Each scene shows the same named points in several views. A view is turned or mirrored, and shifted as a whole, has a little noise and may leave points out.
In the rows, zero is written as 128.

Scene 1
View 1
Q_100: [128  88 163 115 137  94  99 169 147 113 157 111  67 129  77 101  74 117
 143 119 137 105 109]
Q_400: [129 104 164 148 157  83 103 153 151  77 141 113  62 130  86 119  80  94
 143 153 149 110 117]
Q_264: [ 98 125 141 160 142 125 140 104 156  96 157 140  61 150  97  97  82 119
 151 147 102 125 115]
Q_936: [114 159 157 184 172 106 103 118 168  43 103 109  54 124 111 153  88  69
 118 167 158 113 151]
Q_104: [ 80  99 126  93 141 132  83 127 168 180 149 120  47 140  91  68  80 111
 104  64 121  91 109]
Q_470: [ 90 108 137 141 176  96  79 108 181 117 132 130  37 144 102  99  91  76
 108 127 145  93 116]
Q_142: [ 82 144 128 118 123 172 122 117 158 152 146 115  63 135 105  80  76 134
 110  71  97 113 130]
Q_392: [ 96  86 137 102 141 114  91 142 155 163 160 122  53 138  87  73  79 116
 122  80 122  93 107]
Q_600: [122  82 162 140 167  62  92 149 161  93 147 123  51 141  84 107  84  87
 146 150 149 100  97]
Q_252: [109 118 151 133 145 119 104 139 157 112 136 111  60 132  96 107  79 104
 125 117 128 108 125]
Q_423: [155  69 193  99 129  70  95 219 120 101 162  92  83 114  63 103  69 122
 164 122 149 111 106]
Q_157: [105 120 149 169 179  87  96 109 172  72 123 130  44 140 105 125  91  70
 125 163 145 103 119]
View 2
Q_104: [139  81 120 170 165 134 135 120 103 128 220 118  89 166 101 101 126 138
 108 155 166 120 155]
Q_252: [145 108 148 154 150 142 150 115 105 126 168 137 102 121 141 124 145 126
 136 116 128 138 138]
Q_157: [169 117 164 129 140 164 152  93 122 167 162 146 124  96 156 118 152 143
 175  87  92 150 143]
Q_470: [169  99 147 140 152 163 151  99 122 165 196 134 112 122 136 110 137 160
 148 110 119 141 166]
Q_392: [136  86 124 170 164 135 138 125  99 118 205 120  88 154 115 118 125 135
 105 146 164 127 152]
Q_936: [155 132 186 104 147 164 145 111 101 149 142 138 136  92 175 143 170 127
 178  63  75 161 154]
Q_423: [148 123 133 203 131 133 225 113 116  74 145 165  58  66 174 171 111 145
 101 140 147 131 120]
Q_100: [149 113 135 185 142 140 187 107 113 108 164 152  81 101 152 135 126 139
 120 135 142 130 127]
Q_142: [124 103 141 160 162 123 116 136  87 112 174 122 109 157 120 107 149  97
 131 125 146 132 126]
Q_600: [172 115 144 167 132 154 190  84 134 144 166 161  98  82 160 126 129 164
 146 119 118 141 139]
Q_264: [142 115 143 166 134 124 134 103 114 141 143 145 124 122 140  85 155  99
 164 105 120 134  89]
View 3
Q_600: [162 128 118 119 105 147  96 152 178 138 154 143 123  97 140 152 141 134
  93 154 163 121 105]
Q_423: [167 114  87 140 158 135 111 201 179 128 116 150 117 103 112 139 138  91
  88 147 193 101  25]
Q_142: [164 125 103 105 139 113 137 109 130 109 118 160 177 106  90 115 197  75
 135 137 118 109 139]
Q_470: [150 141 126  87  90 146  91 123 164 128 163 144 161  99 123 133 154 126
 108 169 151 113 159]
Q_264: [177 113 115 141 132 117 156  98 130 123 126 163 141  88 130 146 197 102
 128 107  90 132 135]
Q_252: [162 133 105 101 128 126 109 132 151 122 140 161 147  99 114 129 168  98
 116 147 146 107 128]
Q_392: [148 119 119 109 116 143 134 146 159 117 123 114 200 121  73 127 170  77
 118 159 156 108 116]
Q_936: [181 165 100  81 114 109  69 104 143 125 170 213  85  72 172 137 163 144
 107 143 132 111 154]
Q_100: [162 120 106 126 137 138 118 164 167 129 129 143 142 104 110 137 155  98
 103 147 166 108  83]
Q_157: [164 144 122  97  96 131  83 113 154 137 172 167 117  80 158 146 157 142
 102 148 136 122 154]
Q_400: [175 136 103 117 121 129  98 144 164 133 153 168 109  89 146 144 150 125
  97 144 153 117 100]
Q_104: [139 125 120  95 111 139 130 134 154 113 124 112 219 124  62 118 178  72
 130 168 151 102 142]
View 4
Q_392: [102  99 151 127  75 163 150 153 187 119 128 143 108 206 101 149 119  94
 104 151 135  91 154]
Q_400: [129 110 138 141 112 141 119 174 199 162 134 116 118 153 156 110 131 132
 145 132 185 150 171]
Q_470: [122  91 194 134  75 125 104 138 168 137 123 123  99 170 141 132 125 139
 125 140 147 118 176]
Q_264: [130 131 157 146 126 135 122 145 165 186 136 156 142 197 116 110 138 110
 138 154 145 173 165]
Q_157: [138 104 188 143 102 111  92 147 169 166 128 120 115 149 168 105 134 151
 148 138 166 154 182]
Q_104: [ 93  93 180 123  52 157 139 127 167 105 123 145  88 214  93 161 114  96
  99 151 113  71 158]
Q_936: [145 121 193 140 132 103  76 169 181 192 117 135 132 123 208  96 126 157
 153 147 161 145 180]
Q_423: [114 105  70 135 105 185 166 212 241 139 144 103 117 162 143 117 121  92
 128 121 206 125 143]
Q_252: [120 114 158 132 109 148 123 163 184 156 122 144 125 170 145 120 121 112
 128 149 142 118 163]
Q_600: [131  89 143 139  85 140 124 161 195 145 141  98 102 162 148 113 134 133
 144 123 187 150 168]

Which points are out of place in each view (at most two, in the order of its rows)? Write none if all are in place.
view 1: Q_142
view 2: Q_392
view 3: Q_264
view 4: Q_104

Scene 2
View 1
Q_345: [133  91 128 132  93  83 135 125  90 118 179 155 195 111  75 165 137 167
 160 128  99 131 108]
Q_870: [119 103 174 113  85 172 154 158 164 147 158 157 105 129 157 116 133  93
 114 144 162  67 171]
Q_483: [105 113 132 110 116  92 113 154 128 129 150 176 156 129 122 137 133 134
 141 120 140 115 112]
Q_552: [118 112 121 118 109 115 119 143 134 125 145 169 132 126 124 147 131 127
 133 130 127 115 116]
Q_240: [135  97 112 130  93 110 132 122 113 116 166 156 146 114  97 171 128 145
 141 130  98 129 109]
Q_821: [117 124 104 110 114 142 112 150 163 126 121 175  81 128 152 146 121  98
 110 127 134 107 120]
Q_398: [133  99 128 130  88 116 133 132 115 119 159 157 157 115 102 160 130 141
 139 134 107 116 120]
Q_180: [133 118 110 125 100 140 122 138 147 120 122 170 107 121 133 159 124 110
 115 131 116 110 120]
Q_665: [118  95 129 115 109 101 131 134 123 131 186 157 134 128 115 141 132 139
 151 122 129 121 116]
Q_748: [121 115  85 115 119  93 104 131 128 116 138 174 117 124 117 165 125 134
 137 117 109 140  86]
Q_222: [124 123 135 125  95 130 119 157 137 124 115 178 153 116 124 151 131 117
 117 136 128  93 131]
Q_582: [137 109 149 144  72 115 133 148  99 115 130 167 214 102  85 163 139 148
 133 143 101  96 131]
Q_66: [136 104 119 135  90  99 127 131 100 114 147 164 181 109  87 169 132 152
 141 132  97 124 108]
View 2
Q_345: [ 66  64 146  94  91  71  92 105 107 179 125 116 157 153  96 151 111 112
 123 192  77  74 127]
Q_748: [ 80 126 131 129 131 104 117 102 127 121 109 129 147 158 104 118  85 110
 110 179  88 135 126]
Q_483: [111 106 130 115 107 102 125 109 107 157 113 131 148 139 112 122  87 117
  91 166  73  85 118]
Q_240: [ 69  86 121 119 116  82  92 104 112 148 116 119 147 155 102 141 107  95
 128 179  99  99 139]
Q_180: [111 126  87 147 140 110 115 104 111 119 101 129 132 153 119 130  97  84
 119 142 116 111 140]
Q_870: [147 117  45 164 132 109  97 132  61 132  96 133 114  85 148 118 130  77
  83 107 133  58 141]
Q_665: [ 83  98 119 122 115  87  93 120  96 145 112 126 141 115 116 115 112 113
  92 175  98  96 129]
Q_398: [ 89  87 110 121 111  87  98 107 106 155 115 119 144 150 108 142 111  92
 121 167 100  81 134]
Q_552: [104 114 110 133 124 102 112 112 106 135 105 131 138 136 116 122  97 101
  99 156  96 101 128]
Q_821: [123 146  81 160 151 124 125 109 106  99  95 137 127 135 125 108  91  88
  98 134 115 122 134]
Q_582: [111  67 114 109  90  91 116  96 105 188 118 120 151 177 107 173 104  87
 132 150  81  40 130]
Q_66: [ 83  81 132 107 104  87 106  99 116 164 116 120 152 166  99 154 100 101
 129 174  83  80 129]
View 3
Q_870: [126 185 107 152  29 146 139 129 113 122  96 177  74 151 166  71 151 106
 108 112 142 135 165]
Q_748: [117  98 120 134 125 120  91  65 154  92 135 151 137 135 144 112 176 159
 102  88 134 103 123]
Q_582: [133 130 118 109 141 109 120 179 118 116 131 140 125 179 115 102 150 193
 120 126 128  83 151]
Q_222: [127 150 114 128  85 107 117 125 117 118 121 155 107 152 134 100 151 138
 111 106 133 106 154]
Q_240: [122  94 124 132 140 152 111 118 151 112 135 148 128 154 136 102 172 180
 111 108 128 101 146]
Q_552: [121 129 114 138  99 123 108  96 140 101 126 158 119 147 148  99 165 156
 104 103 138 111 133]
Q_180: [118 123 121 137  90 120 109  86 130 119 125 154 116 136 134 107 159 120
 110  91 124 106 156]
Q_821: [119 139 114 144  64 112 103  59 131 108 118 163 114 126 147 109 163 100
 104  82 133 118 144]
Q_345: [124  97 122 123 164 148 117 152 154  99 138 146 134 171 138  93 172 227
 109 127 137  94 131]
Q_398: [122 116 119 127 125 141 119 134 139 113 128 150 120 156 137  95 165 174
 112 115 130 101 147]
View 4
Q_748: [ 95 109 111 137 111 101 146  98 143 134 121 145  81 137 151  89 105 103
 103 137  83 150 130]
Q_222: [ 89  92 137 109 136  98 139 134 174  93  98 122 128 163 153 127 110  82
 134 153 128 140 130]
Q_665: [103 100 139 121 142 117 103 118 141 140 100 139 116 156 170  73 102  79
 110 129 100 142 147]
Q_552: [ 91 100 130 122 126 110 129 116 153 118 107 133 112 157 161 100 106  89
 120 150 103 143 133]
Q_66: [122  94 151 129 130  90 127 129 149 126 101 124  82 114 150 107  91  88
 109  93 119 130 161]
Q_180: [ 89  99 106 117 129 105 148 122 174 103 116 134 113 156 133 116 116  82
 116 157 109 158 116]
Q_821: [ 71 106  96 117 120 113 155 110 173 102 119 143 125 180 145 112 122  88
 120 190  96 162 103]
Q_483: [ 86  97 148 123 120 103 121 111 139 129  99 129 111 159 183  94 100 100
 131 146  97 127 150]
Q_582: [123  83 167 118 137  75 135 145 168  98  91 110  94 117 142 140  91  86
 127  94 147 117 165]
Q_870: [ 74  90 134  85 160 134 106 146 187  91  92 127 187 211 163 113 123  54
 140 190 139 154 120]

Which points are out of place in each view (at most two, in the order of its rows)? Write none if all are in place.
view 1: Q_222
view 2: Q_483
view 3: none
view 4: Q_582
